Each row is a point on a tangle of strands that fork and nearly touch. The rows are in no order.
In the rows, zero is written as 100.
Two points are linked if the straight distance between their rows is under 107. Some points are linked to none.
bomi: 96  136  116  128  129  95  72  122  40  137  97  125  146  135  104  81  92  71  100  113  93  85  96  104  116
Susus: 60  113  122  82  69  93  128  46  95  150  95  112  92  87  104  128  114  97  106  141  144  94  125  121  80
Tud: 73  117  127  62  83  109  110  105  57  128  111  61  145  66  87  66  117  116  91  107  44  97  132  102  89
tiga: 87  83  99  89  95  124  67  62  82  92  100  117  70  112  87  160  88  118  129  52  116  63  66  118  118
raba: 127  110  126  115  131  79  130  95  129  70  112  100  84  118  110  90  126  89  94  164  119  117  126  104  135
Kugu: 69  65  109  77  63  117  107  80  141  112  109  86  58  99  121  116  57  85  82  52  100  113  106  102  104
siz: 68  105  120  87  67  92  102  53  124  103  106  94  92  105  86  84  138  73  93  94  107  119  94  114  125
Vigug: 62  118  119  107  73  71  68  104  90  150  86  97  116  85  105  49  127  108  83  77  112  96  96  98  114
meki: 72  113  104  132  149  103  136  66  126  66  108  71  62  84  141  104  82  58  92  102  107  100  91  106  143
tudim: 65  109  107  128  45  89  126  69  96  162  83  86  97  89  104  39  101  102  81  71  109  91  95  82  98
zafi: 146  87  92  101  72  86  136  73  109  73  100  83  89  95  81  100  110  91  75  78  108  101  87  111  55
risol: 82  104  103  71  68  110  84  59  89  111  107  140  97  77  92  98  59  92  129  88  139  112  122  85  70
Sima: 128  104  106  121  90  84  132  80  118  117  106  112  66  146  140  83  85  89  86  150  140  111  93  118  77
sopod: 133  72  105  133  128  120  168  76  105  85  148  89  99  108  117  63  97  74  92  105  102  132  76  94  111
tidof: 119  86  134  160  101  84  93  101  103  134  123  63  131  68  87  122  135  84  113  118  87  128  111  114  85
mim: 112  143  137  100  133  115  119  133  88  138  83  109  125  82  133  65  83  109  113  71  122  107  117  93  83
teke: 97  87  75  94  110  103  100  117  151  54  139  93  106  102  102  124  71  122  87  57  92  102  71  85  74
Gose: 92  97  108  93  80  111  40  105  79  153  127  105  108  103  89  116  118  90  149  128  83  112  117  96  57
zeloz: 125  75  109  114  89  111  119  75  67  134  77  104  87  91  104  126  129  99  110  82  133  92  92  122  93
mene: 131  137  115  83  92  135  78  84  120  116  88  97  48  100  88  92  82  70  126  89  114  108  56  100  91
Zemek: 70  109  110  82  56  118  99  98  113  105  97  95  62  88  105  143  108  102  100  140  159  73  110  109  79
Zodi: 67  87  66  130  86  74  81  111  115  89  134  103  121  129  90  66  113  87  102  117  115  111  137  73  84
Guzal: 76  120  146  124  142  107  133  91  125  91  170  86  105  124  67  109  128  53  70  95  96  126  94  62  133
ked: 97  60  98  91  51  93  95  86  70  143  104  131  109  114  133  59  105  113  95  144  93  97  100  97  126
Givi: 95  85  103  100  104  87  106  101  131  60  120  88  74  88  119  114  87  147  57  34  119  83  64  74  89
gono: 92  117  42  68  132  117  105  144  130  64  80  99  102  103  65  155  100  133  109  115  107  74  47  77  107
rede: 103  138  92  117  90  70  121  123  103  123  89  89  111  127  97  49  141  72  82  90  156  105  98  112  78
Nulo: 58  89  101  88  36  101  123  61  72  156  74  130  98  104  114  57  85  119  98  136  85  89  135  102  97
feg: 70  98  94  60  71  84  108  77  109  100  121  100  125  135  126  70  110  150  94  86  73  130  149  111  75
kodad: 132  105  110  78  147  96  131  100  136  58  65  109  65  106  118  127  99  97  81  72  98  96  104  128  135
tar: 92  141  101  112  93  68  69  78  131  118  130  108  94  118  123  56  91  97  109  107  146  126  81  102  62
roga: 173  89  99  156  130  106  162  97  103  72  121  72  91  118  102  83  98  84  95  120  76  91  82  92  91
misif: 92  135  167  92  108  140  131  116  108  105  103  78  112  96  86  101  120  90  83  86  77  119  92  80  113
zenad: 81  75  132  103  96  98  120  107  125  92  103  134  103  79  111  108  55  90  37  87  108  90  65  67  141
bada: 77  164  119  86  89  62  47  106  112  135  106  114  90  103  117  86  91  121  115  103  148  102  108  120  63
sira: 104  159  87  103  102  87  76  61  46  136  80  88  98  93  79  66  109  92  132  91  63  88  126  119  85
meno: 107  110  97  67  72  110  99  80  88  111  138  92  116  125  109  85  112  119  103  127  98  98  67  128  62
zaler: 100  87  130  84  73  129  138  87  129  74  122  93  71  103  87  106  85  86  45  83  89  98  48  68  114
fizi: 115  149  134  84  107  120  92  130  84  94  65  74  78  86  86  92  103  136  94  115  61  72  110  70  97
los: 120  93  117  123  127  85  91  103  114  109  123  124  125  72  122  129  73  108  95  106  130  102  50  107  86
piru: 74  116  89  83  72  75  96  105  80  134  66  62  117  37  85  69  128  97  113  101  95  119  157  144  68
Mun: 109  72  68  141  97  94  119  165  104  108  71  70  110  88  93  134  96  96  63  112  82  59  61  85  89
Luro: 77  66  110  126  104  104  134  144  106  116  78  77  116  100  103  159  125  75  78  114  106  65  107  100  90
pazu: 120  95  137  101  144  133  123  98  123  83  133  154  92  120  101  108  65  93  116  113  92  136  118  42  131
Beru: 111  117  90  104  111  64  111  124  74  103  96  78  127  112  76  36  166  94  91  102  105  107  110  116  102
Zov: 145  127  132  121  102  96  116  72  59  80  111  116  142  116  79  109  82  105  76  116  55  82  90  100  89
Turo: 122  139  137  82  137  90  112  125  143  93  121  121  97  142  116  73  118  103  94  140  128  127  109  97  110
fur: 108  111  101  127  130  109  65  134  90  107  106  113  130  145  98  108  96  50  109  87  61  88  70  107  108
meke: 104  132  101  73  83  140  117  121  67  119  74  83  76  126  109  77  84  126  118  124  67  77  133  85  72
Vunuv: 92  134  99  78  119  108  113  120  85  117  63  123  105  114  143  52  81  104  118  92  126  123  158  114  107
Sef: 121  114  86  140  81  87  95  86  93  97  49  111  60  116  80  109  99  79  103  96  130  69  127  81  69
Garu: 120  108  115  83  83  108  143  63  69  97  48  126  89  93  86  102  125  79  96  70  129  94  99  119  110
Mev: 143  70  97  127  115  130  68  133  79  131  95  129  130  112  94  113  85  93  125  71  61  96  68  80  101
tebo: 88  109  115  42  73  128  78  83  88  103  97  92  113  79  87  73  89  123  126  44  101  117  92  129  125
Bereg: 67  87  75  62  94  94  82  173  64  90  109  85  113  107  82  94  144  117  95  122  82  77  107  103  101
tanan: 87  38  79  151  125  96  133  94  152  78  138  79  84  110  102  115  106  52  79  101  98  128  111  76  105
zuber: 116  112  106  131  125  92  126  112  107  62  71  89  113  66  76  92  97  78  85  99  100  89  79  103  116
Tol: 58  115  106  49  61  131  85  103  67  97  100  66  115  68  86  75  95  126  102  69  50  87  86  100  101
kaz: 110  77  82  73  113  94  101  132  12  136  99  84  131  82  115  99  141  112  87  75  96  58  89  132  75
Pemim: 90  82  77  89  81  94  119  133  109  59  62  126  98  63  76  122  92  115  85  98  146  83  122  70  79
Zepak: 64  142  141  57  122  119  105  113  136  93  118  115  75  100  128  122  76  97  82  107  125  111  106  103  125
pov: 88  92  127  97  101  99  115  64  120  145  153  112  106  159  105  108  103  38  78  84  88  143  99  114  104
Fisav: 108  57  56  93  101  109  107  90  129  32  97  134  108  73  92  110  59  136  100  131  85  98  87  68  129
kote: 83  116  119  92  70  117  98  43  112  83  122  67  68  124  81  106  108  86  109  74  64  110  99  107  109
beloz: 86  121  89  85  111  124  105  139  109  107  112  86  110  158  94  99  126  59  116  98  105  112  110  111  64
fotoz: 100  107  118  86  88  87  126  126  91  114  84  111  140  109  108  114  105  88  85  123  113  106  126  137  88
zezud: 104  58  44  101  125  98  100  134  94  93  90  96  88  90  122  111  127  136  136  101  164  88  116  116  87
gita: 76  100  111  90  77  120  152  80  112  137  128  112  102  162  131  65  82  57  97  122  90  127  120  101  101
sul: 101  122  59  108  91  80  67  125  80  61  74  128  71  125  70  98  78  84  101  122  106  68  110  90  87
zuri: 102  122  123  120  138  113  123  107  143  73  131  92  116  113  42  154  113  48  76  131  82  105  82  68  125
peb: 73  133  81  89  104  116  113  116  109  67  49  86  58  95  117  88  73  104  99  72  145  75  131  101  118
tegur: 61  80  131  83  105  127  112  90  110  120  101  100  56  95  116  186  104  87  92  74  121  76  105  102  121
Tef: 152  83  84  106  115  95  61  131  116  81  109  108  115  106  66  100  134  115  120  138  85  117  84  80  88
guga: 79  112  139  118  109  80  74  78  117  137  126  123  123  148  119  93  104  80  96  88  78  119  100  106  128
vepif: 97  87  85  105  106  66  89  67  129  75  133  99  68  115  124  109  125  133  83  44  147  95  80  102  91
zoror: 50  105  59  97  117  98  57  157  94  93  84  104  108  83  112  76  95  110  110  103  121  76  86  96  147
Zofo: 121  92  92  115  118  95  100  50  108  38  112  133  123  73  88  136  75  106  105  133  103  91  81  84  109
Zumo: 152  121  130  156  130  102  113  82  102  75  136  97  114  124  92  115  80  99  78  137  72  88  81  75  105
milir: 78  130  88  106  128  80  86  126  113  69  103  95  127  156  90  115  115  62  108  121  70  112  142  119  87
sed: 102  131  127  59  119  97  67  126  141  94  148  123  111  123  135  109  105  119  106  122  116  120  96  117  104
dukoz: 115  130  168  141  141  96  140  70  101  124  135  99  114  121  82  97  114  76  74  84  108  125  105  75  141
zato: 78  123  108  74  76  136  152  69  66  130  95  113  118  134  91  63  99  73  102  94  88  103  97  94  94
kinis: 104  87  133  91  84  98  120  96  105  96  119  97  149  110  104  118  103  114  76  64  62  110  123  87  53
kisuk: 115  114  74  50  39  108  49  89  77  97  65  97  66  93  73  67  69  153  116  79  109  95  104  137  85
fomos: 121  83  143  86  100  133  121  111  89  107  86  114  102  63  118  77  92  140  113  122  98  112  100  58  118
novef: 114  80  75  63  81  111  114  135  77  123  72  107  107  113  124  58  100  104  122  66  109  132  133  123  83
vasub: 134  101  142  131  153  75  133  75  134  111  124  113  66  91  153  109  102  78  87  134  131  130  130  113  129
fam: 119  118  122  75  117  113  76  88  130  72  81  119  44  79  69  153  92  118  96  81  128  93  81  68  112
patet: 121  71  153  85  116  126  99  75  132  108  150  113  91  90  96  137  104  107  105  82  94  148  103  76  93
Regus: 89  95  68  82  109  99  71  128  100  66  105  125  124  119  92  99  69  119  98  50  93  80  72  79  102
Danu: 102  64  94  115  91  116  106  97  143  100  119  68  80  96  104  127  59  64  89  42  59  131  104  104  82
sim: 52  129  82  74  83  77  68  101  102  100  97  81  103  142  96  109  116  93  117  125  74  107  171  129  87
mudo: 85  81  96  101  110  142  96  98  62  82  102  86  124  82  65  125  146  92  126  85  59  78  64  86  122
daru: 108  71  52  89  150  85  66  132  68  92  89  107  103  85  102  104  149  143  128  94  132  80  71  120  120
naki: 70  98  107  102  49  93  121  15  87  163  88  138  114  90  100  105  82  86  106  125  99  125  120  113  87
vagu: 71  121  123  93  89  101  114  70  107  92  127  82  106  103  105  86  145  117  114  113  130  114  124  83  92
kasol: 75  121  89  131  143  99  124  99  108  75  100  104  94  111  142  116  60  61  89  93  111  76  96  116  107
ziko: 83  118  112  58  106  124  68  92  87  69  105  108  126  37  100  126  76  131  138  127  103  110  115  113  103
lok: 127  36  84  142  115  120  149  78  108  84  123  103  84  114  104  104  98  37  110  118  119  117  101  87  112
nupap: 87  87  68  83  90  91  60  93  89  85  83  77  101  36  101  88  117  114  129  86  132  113  114  155  109
Tifi: 102  115  136  110  89  91  122  45  106  128  79  123  71  131  96  121  81  73  60  56  82  96  118  91  118
goze: 87  121  96  44  77  126  137  92  86  102  69  118  73  114  86  92  119  78  122  83  153  100  105  129  105
Viso: 51  67  109  86  40  129  142  86  126  137  75  83  81  91  123  88  72  85  105  84  111  129  131  96  97
teref: 133  103  74  94  114  96  101  93  79  82  69  122  64  74  115  94  114  128  142  124  182  86  104  115  95
Resu: 80  120  74  60  102  105  112  142  37  111  113  105  129  127  101  34  93  69  111  125  61  99  132  105  100
bisa: 120  84  121  116  85  91  111  63  108  106  92  135  93  106  73  108  75  41  52  39  99  123  73  93  136
Goz: 51  121  96  101  105  115  107  124  126  86  76  81  94  112  152  95  48  87  96  72  99  81  120  131  108
rad: 97  104  121  151  96  72  112  73  119  99  94  113  115  111  74  109  100  13  65  125  119  121  99  128  149
subo: 148  85  103  141  89  108  98  83  103  81  65  115  48  103  69  147  83  84  98  112  86  83  98  61  94
loze: 115  81  83  101  91  103  83  110  139  72  63  54  61  78  109  127  75  125  99  78  73  91  93  133  116
Taran: 119  124  106  122  134  96  108  99  73  88  133  80  119  90  122  128  105  109  112  113  109  76  53  106  59
duso: 128  79  82  78  87  112  94  133  78  76  82  112  138  50  98  73  62  117  100  131  66  89  81  95  110
vid: 104  72  60  113  98  89  34  96  107  63  64  80  63  68  94  128  71  144  113  95  90  68  103  122  132
papu: 93  137  96  103  125  92  91  100  35  125  87  118  117  96  132  60  87  87  119  149  104  79  95  124  116
nofup: 128  115  75  85  129  94  58  139  134  58  98  98  94  104  75  119  117  142  104  137  91  90  46  80  108
gebo: 114  127  98  81  89  93  73  59  132  96  102  88  77  84  124  76  75  133  128  94  90  123  110  132  95
fumar: 105  105  91  108  107  94  76  115  117  80  96  65  113  103  75  68  154  89  112  70  91  130  96  121  95
kagud: 103  81  69  139  139  110  83  150  141  100  120  104  115  132  71  112  118  83  108  94  98  100  52  48  100
mefe: 100  81  70  87  108  124  67  108  77  92  107  108  134  93  90  126  118  62  134  128  89  115  104  138  98
Rizib: 108  91  71  119  109  98  109  54  57  49  82  88  86  77  130  107  88  132  122  90  105  57  103  128  96
fale: 106  107  110  78  69  158  129  96  90  110  82  53  69  99  108  94  104  113  130  127  63  103  109  115  96
lag: 99  57  66  110  90  125  91  115  46  109  61  111  80  91  90  126  111  78  138  126  103  59  102  100  115
nekib: 108  69  80  127  73  87  91  63  126  85  97  91  48  117  79  57  120  100  117  96  111  118  111  74  100
Sud: 97  141  112  92  82  111  61  59  111  87  128  79  90  108  97  70  86  114  124  71  61  124  101  91  77
bak: 128  120  103  114  124  119  91  73  74  101  44  82  88  87  114  87  90  93  130  50  72  90  109  133  128
fuv: 122  102  62  89  148  88  73  106  138  69  128  118  132  129  73  157  133  78  114  132  109  107  45  111  116
zav: 104  135  121  76  89  109  107  57  117  116  80  76  65  52  102  68  109  116  134  102  137  122  112  134  100
Gerav: 98  145  145  94  90  76  162  61  135  129  133  117  76  140  93  92  81  103  17  82  124  108  100  77  87
zam: 111  121  74  43  77  86  44  76  47  93  111  103  74  105  70  72  118  155  133  104  98  85  101  118  90
butuv: 105  145  93  109  134  75  103  85  18  156  78  90  111  102  110  62  119  73  116  127  52  68  127  124  106
Sok: 107  95  110  106  117  116  109  100  153  107  98  102  51  91  110  87  75  26  107  76  105  162  110  95  118
vuge: 125  156  160  118  105  112  112  92  108  107  68  78  85  98  73  84  128  92  84  120  58  99  99  77  125
rupir: 100  91  121  126  99  85  105  81  126  52  103  107  104  110  97  73  84  124  74  101  55  114  111  67  148
vutes: 106  130  130  92  115  126  116  144  127  74  79  72  112  63  93  118  119  92  90  92  113  89  77  95  101
girok: 111  83  80  130  117  109  88  118  118  81  75  76  100  114  93  112  90  69  123  38  55  105  120  91  95
das: 72  102  114  68  85  127  90  70  101  78  84  121  91  40  84  133  77  87  124  91  149  108  113  122  108
kotis: 120  111  132  130  64  76  79  109  84  151  69  87  95  105  98  86  116  114  88  133  73  97  127  89  82
rutor: 89  55  61  101  98  81  124  124  135  79  71  126  104  70  81  148  93  68  73  100  151  98  93  82  113
Monoz: 82  159  102  128  63  56  116  71  122  99  121  85  120  142  108  78  86  85  45  113  76  103  105  122  79
Poneg: 117  101  135  109  98  107  114  130  113  116  95  106  74  116  80  124  132  87  70  130  136  92  89  70  114
nuz: 129  82  109  79  101  77  75  107  64  122  137  87  143  99  122  93  136  145  114  71  58  118  115  116  73
Suna: 72  92  51  59  128  130  79  150  107  69  94  109  108  81  66  139  89  143  128  133  105  76  103  83  90
Gelo: 88  109  111  96  62  93  151  48  122  172  73  80  103  102  101  91  106  89  86  69  63  127  125  140  86
zama: 118  90  95  90  124  78  139  119  95  69  108  107  146  96  124  112  89  136  79  69  92  102  139  89  54
ruva: 98  105  109  122  98  53  66  111  108  119  80  89  120  81  138  62  95  112  90  73  116  107  104  122  94
duno: 77  100  62  109  143  101  116  160  95  66  102  117  156  103  86  110  65  122  93  87  88  76  86  53  89
vufi: 88  134  95  78  69  134  152  74  55  145  73  104  66  141  112  71  95  113  115  103  96  71  108  105  64
bomur: 92  93  113  123  118  102  91  92  73  68  100  93  115  94  71  141  135  107  106  111  69  70  115  75  101
Felav: 104  77  96  108  60  74  91  122  64  85  108  94  150  83  65  86  123  96  60  113  88  86  69  116  93
mibe: 99  90  85  96  72  122  88  107  61  129  77  110  106  114  85  116  121  39  130  140  98  94  88  125  101
fot: 130  52  123  108  98  114  91  107  58  144  86  129  114  77  125  86  96  142  118  133  101  100  107  89  108
Gemu: 111  74  77  113  103  95  100  59  67  81  124  88  94  138  106  92  127  128  136  75  60  108  150  91  75
Laf: 96  77  132  99  112  136  74  120  112  121  100  96  82  91  125  67  102  130  132  95  95  109  67  71  146
rak: 58  114  99  73  65  113  46  128  74  162  118  90  91  104  97  76  103  98  148  145  103  85  97  101  88
dapi: 94  122  97  140  128  99  155  109  83  115  111  105  112  144  110  63  127  63  86  97  141  90  103  106  112
Ruvez: 104  53  62  74  59  129  73  109  78  77  103  95  98  92  101  66  61  133  121  114  61  104  98  97  99
Meka: 97  166  116  89  118  67  47  136  85  116  92  126  134  73  107  82  87  107  104  122  117  104  121  113  80
sodo: 103  113  97  133  98  55  78  101  143  88  150  94  92  151  96  86  99  80  88  119  123  128  115  91  85
bulo: 67  133  70  57  83  79  95  114  66  94  89  73  118  85  78  98  120  85  103  110  84  91  174  134  59
Pur: 77  62  108  114  126  110  137  101  118  91  119  110  92  106  110  163  107  89  93  101  114  74  80  84  93
reku: 83  73  89  65  85  114  87  126  89  72  123  101  117  107  97  131  91  164  93  120  73  65  56  75  79
kozi: 68  57  99  98  61  98  67  80  116  129  121  100  90  97  143  101  65  96  106  89  111  117  95  130  94
nokab: 138  96  103  92  80  91  106  139  56  102  100  107  129  87  84  49  68  105  75  163  69  93  91  76  80
punib: 87  71  97  79  90  98  67  44  105  71  117  120  65  94  103  141  90  125  104  88  133  93  68  104  142
Vegiz: 122  101  117  81  121  135  118  72  130  93  112  130  61  109  109  77  58  65  111  94  101  150  101  64  115
remo: 92  78  110  91  86  83  75  47  118  100  138  78  79  122  128  108  149  143  98  49  104  102  95  120  113
fer: 129  58  70  99  126  100  126  127  167  91  110  112  106  95  70  173  81  83  73  99  92  121  50  63  82
nezor: 85  122  135  101  109  112  114  113  84  103  112  103  87  106  109  94  140  121  88  116  135  69  82  71  101
zugep: 54  89  80  105  100  114  46  143  50  140  105  82  73  90  103  93  124  134  136  113  105  65  111  76  104
feli: 98  157  144  92  100  83  122  103  144  152  101  84  106  131  115  100  122  89  75  71  113  125  118  124  75
lukom: 120  69  106  132  84  80  122  82  113  72  122  129  98  131  56  111  107  41  57  95  110  116  81  93  129
petin: 110  103  79  88  116  112  97  69  62  79  125  84  127  55  123  97  94  126  131  81  95  78  74  132  72
pizu: 58  112  94  101  109  93  130  133  125  68  78  90  74  83  95  114  111  115  89  84  154  73  144  65  81
vuru: 85  121  88  106  149  95  143  171  134  81  121  118  136  132  112  127  86  101  72  89  104  83  90  68  91
Lor: 133  115  111  83  172  122  110  94  133  68  102  132  51  112  86  150  90  96  100  65  93  110  97  74  127
lef: 127  100  110  105  64  58  99  128  42  121  111  102  150  106  60  68  102  106  48  128  55  97  116  87  89
sili: 94  83  88  94  109  136  73  77  93  68  106  84  88  74  75  135  116  103  130  49  101  75  37  100  115
rek: 130  83  61  78  52  108  74  117  100  93  76  100  54  122  114  62  73  124  113  95  107  106  88  114  107
pog: 100  72  110  77  101  113  97  67  125  73  144  115  72  89  69  128  98  87  76  85  114  93  36  66  135
zenar: 125  76  112  109  99  108  111  77  17  151  87  87  117  78  92  87  142  115  119  87  103  76  95  99  75
sitok: 100  148  53  83  94  63  74  88  63  70  82  111  76  140  92  47  106  100  112  125  102  67  111  114  86
Letu: 100  102  91  52  91  80  80  92  68  98  128  102  146  88  129  75  75  143  99  85  63  113  130  134  67
des: 153  102  110  98  83  70  96  110  42  133  100  84  145  96  85  104  127  122  75  85  47  103  117  112  55
vas: 104  101  113  132  150  82  119  61  126  96  134  119  31  76  138  98  76  61  71  113  136  134  83  97  135
Sufaz: 117  97  113  126  84  81  93  88  97  85  97  125  133  111  74  36  75  93  79  89  77  128  102  75  124
gisav: 96  140  154  132  115  86  123  62  104  144  107  116  120  133  109  73  113  121  81  94  86  113  119  83  125
Golot: 94  87  114  78  57  137  85  79  100  121  78  90  55  98  103  67  107  121  131  142  76  122  116  102  130
Sekeb: 153  104  89  129  58  72  139  65  97  106  89  127  79  143  85  76  87  74  68  135  137  106  84  103  80
zene: 123  73  60  96  140  106  115  130  126  77  105  156  119  106  105  135  78  99  101  145  136  107  47  72  133
lep: 102  97  134  97  92  120  51  117  98  120  132  112  119  103  76  104  131  109  121  138  102  117  74  76  93
nito: 124  73  65  99  99  96  126  106  139  65  79  71  56  100  142  125  90  110  92  118  106  69  66  135  113
Soz: 95  64  90  122  75  106  58  98  70  106  52  102  72  64  90  109  84  119  122  105  96  75  122  89  118
tamol: 62  109  150  103  107  115  121  108  118  93  92  126  101  79  114  116  61  80  81  125  117  95  103  59  131
zag: 138  86  123  90  141  110  112  105  122  93  105  153  124  86  110  141  77  92  89  104  128  123  76  102  128
tofi: 78  113  108  102  91  114  69  96  130  93  98  114  45  91  98  144  77  105  113  125  127  73  93  70  96
gele: 94  154  109  97  129  104  88  141  83  104  97  121  115  94  110  78  61  105  93  106  122  90  92  76  76
mokip: 98  94  109  117  69  102  65  56  133  115  79  108  52  77  94  74  97  92  127  122  108  128  119  83  134
rifuz: 119  91  105  139  115  95  87  139  110  104  77  100  113  82  119  85  77  93  113  129  75  115  141  89  114
regi: 78  76  61  93  123  69  34  142  39  122  110  99  93  78  114  95  139  128  122  129  99  50  91  114  128
Pesu: 135  79  147  90  118  125  130  86  132  85  134  144  78  96  67  151  69  84  78  119  103  141  115  46  93
zor: 106  73  38  136  133  96  107  95  89  55  81  92  93  73  119  104  72  137  113  93  98  54  77  84  99
sarig: 113  101  125  133  87  72  137  80  124  133  74  93  96  124  115  107  105  35  80  141  105  124  131  143  114
Kosi: 80  69  70  97  123  116  64  104  89  101  128  106  135  98  124  139  87  97  149  84  76  110  96  142  102
muk: 108  70  67  111  123  115  54  125  96  116  100  127  136  78  100  139  70  100  151  74  89  96  67  98  111
zuzov: 83  85  47  98  109  103  63  88  80  70  115  75  88  129  104  96  105  131  135  85  82  80  144  111  82
kotu: 86  87  96  64  73  125  38  98  111  96  81  80  100  43  94  103  72  132  122  57  124  95  88  155  137
fonu: 87  114  88  95  131  87  62  75  81  45  114  121  136  57  98  109  91  129  132  148  104  84  88  108  123
Piz: 110  81  83  121  67  85  89  106  138  118  99  68  88  109  92  95  135  63  117  89  104  139  125  130  73
ker: 83  125  106  93  56  108  89  18  81  143  102  132  100  112  78  75  93  105  134  98  103  110  103  86  62
sabo: 111  62  95  72  95  141  78  118  93  103  96  110  106  85  92  76  113  126  138  57  121  130  80  96  127
sov: 59  92  134  108  82  91  102  136  140  100  109  114  92  103  86  130  109  86  66  145  123  109  106  66  126
rol: 110  105  102  89  108  91  101  173  105  112  91  81  94  142  122  87  108  138  81  70  91  82  112  98  71
Zolez: 86  79  97  144  103  127  109  140  97  115  75  77  114  57  122  59  74  76  122  112  96  101  82  80  120
Bug: 73  109  84  121  89  62  66  114  96  64  81  108  79  119  100  106  102  126  86  134  105  53  96  78  123
rolef: 84  134  126  86  88  93  146  66  156  172  121  72  87  118  105  85  120  74  54  54  73  128  87  128  92
novo: 64  90  102  57  60  133  81  127  88  101  123  62  108  68  87  124  103  139  105  88  86  80  89  92  76
mosu: 136  87  69  107  100  95  116  110  144  73  125  91  84  101  94  140  74  82  74  99  97  105  59  98  53
dete: 107  101  127  106  89  84  113  107  109  142  46  109  106  92  106  97  121  72  99  136  114  127  141  130  133
tor: 118  74  120  136  114  100  95  106  112  101  77  61  116  30  101  94  135  92  129  116  110  120  105  118  104
lufo: 91  45  69  119  98  77  84  111  104  87  97  66  125  45  103  106  135  113  114  107  102  111  113  135  107
lebag: 128  89  75  49  93  107  108  134  31  136  83  96  110  93  117  77  107  99  111  103  82  93  98  149  77
pese: 79  123  136  114  71  52  144  62  139  95  125  84  89  128  109  75  90  111  26  120  92  107  114  93  90
Maro: 74  120  87  108  115  72  81  141  76  117  92  55  123  53  111  74  109  89  102  81  97  103  117  126  74
duled: 132  104  105  94  50  81  139  78  85  104  91  116  100  101  89  89  72  94  67  98  142  90  68  103  60
gekis: 143  107  98  138  120  57  103  99  79  71  130  119  151  121  114  78  82  136  83  85  93  106  129  79  60
kig: 141  106  103  119  91  74  133  60  75  76  112  94  109  137  93  64  103  133  90  94  69  106  147  79  79
vug: 94  85  54  101  146  135  84  127  98  85  120  93  98  135  89  119  106  103  127  75  88  89  62  69  97
nak: 158  113  119  106  94  70  116  65  47  116  71  99  145  82  83  98  104  110  72  87  53  84  102  132  91
genel: 80  93  138  96  113  108  108  41  103  127  103  124  48  90  109  163  70  58  62  65  104  99  91  119  112
bazim: 53  108  40  52  125  113  58  137  73  76  124  68  124  35  65  127  80  131  136  124  89  73  106  106  75
bude: 91  75  120  86  100  133  105  108  122  97  127  86  110  107  86  132  121  113  116  50  96  131  116  65  64
Lepig: 81  106  122  76  94  86  99  132  129  131  100  80  111  109  134  121  114  102  98  82  111  123  135  149  82
liti: 121  103  115  98  129  95  127  97  142  55  84  97  68  76  84  121  108  62  47  69  110  115  90  98  131
godaz: 99  96  78  132  116  81  77  123  97  71  77  90  86  107  57  142  141  126  82  127  90  41  89  61  115
fude: 77  103  76  118  80  90  63  110  71  85  124  110  141  101  75  47  89  80  111  112  83  117  106  82  96
Bos: 75  141  85  75  81  86  113  58  85  117  86  88  108  125  80  26  150  122  100  81  66  114  123  118  113
meb: 98  71  45  62  129  138  135  139  156  82  89  88  112  108  75  175  68  119  94  104  85  106  57  71  100
bar: 108  124  80  130  159  87  59  150  146  89  113  97  114  136  77  159  127  91  100  97  98  89  63  101  96
zetif: 127  39  52  87  107  102  118  102  102  57  92  165  112  117  118  123  79  133  108  129  123  88  81  96  115
lam: 84  66  20  102  144  113  58  100  70  71  124  83  122  81  110  118  86  131  168  88  86  100  137  129  95
buv: 108  90  109  117  92  101  138  105  140  124  108  78  77  104  96  99  107  36  89  85  134  148  114  95  83
veku: 116  93  90  93  94  83  128  100  126  83  115  95  78  111  165  116  81  104  75  146  126  94  78  142  95
vaz: 96  80  95  157  124  88  83  96  125  76  82  105  100  88  118  113  75  108  94  99  61  97  117  62  139
Pid: 99  136  104  55  62  114  95  80  93  121  63  106  73  80  72  80  142  114  131  117  148  114  117  112  103
tiko: 90  73  95  75  75  86  74  134  44  152  117  54  125  69  93  82  139  101  100  106  40  100  130  102  95
Taso: 86  102  92  89  131  105  110  176  119  96  105  97  128  140  119  103  107  82  85  69  119  94  102  108  97
rul: 113  59  51  134  111  81  92  151  94  96  62  102  84  91  126  120  83  138  85  103  96  54  53  88  120
luno: 109  135  139  106  112  117  76  42  69  105  72  90  85  70  95  74  111  126  130  82  65  91  111  101  115
rused: 90  122  80  113  55  60  120  60  109  126  77  94  98  128  112  73  91  93  65  87  74  91  119  143  82
lim: 115  104  107  137  116  94  114  88  113  109  56  80  103  93  106  89  101  64  94  45  83  114  141  116  102
tireb: 138  70  90  124  87  61  86  120  100  83  119  118  149  87  89  131  92  115  65  118  108  94  48  97  82
Posem: 83  68  113  155  73  101  131  98  80  139  101  77  122  78  112  43  89  82  92  90  96  95  91  75  110
Mek: 52  81  112  80  81  92  121  108  78  75  106  119  144  97  118  92  111  133  73  80  108  73  89  99  123

Follow the links from the first point to the second, and from the first to the third. Name the last point that the two ways share.
lukom; Fisav; zam: los
fur; Piz; duled: Kosi
sed; Garu; godaz: tamol
Nulo; Luro; nak: los
patet; gono; fur: Kosi

A fork is a point with three links, a tip a point with one. Leave the first point through the second and follow the links. Name the first fork or tip that comes.
zafi; duled: Kosi
Posem; tudim: Taso
rolef; feli: los
meke; vufi: zuri
zav; gebo: tamol
bomi; papu: Kugu

A fork is a point with three links. Follow the links from the first point to the second and name the forks in between, in order.
vasub; gebo: tamol
fonu; Luro: los
sopod; zetif: des lef los
pazu; papu: Kosi
tanan; fot: des lef los naki
fizi; des: naki los lef
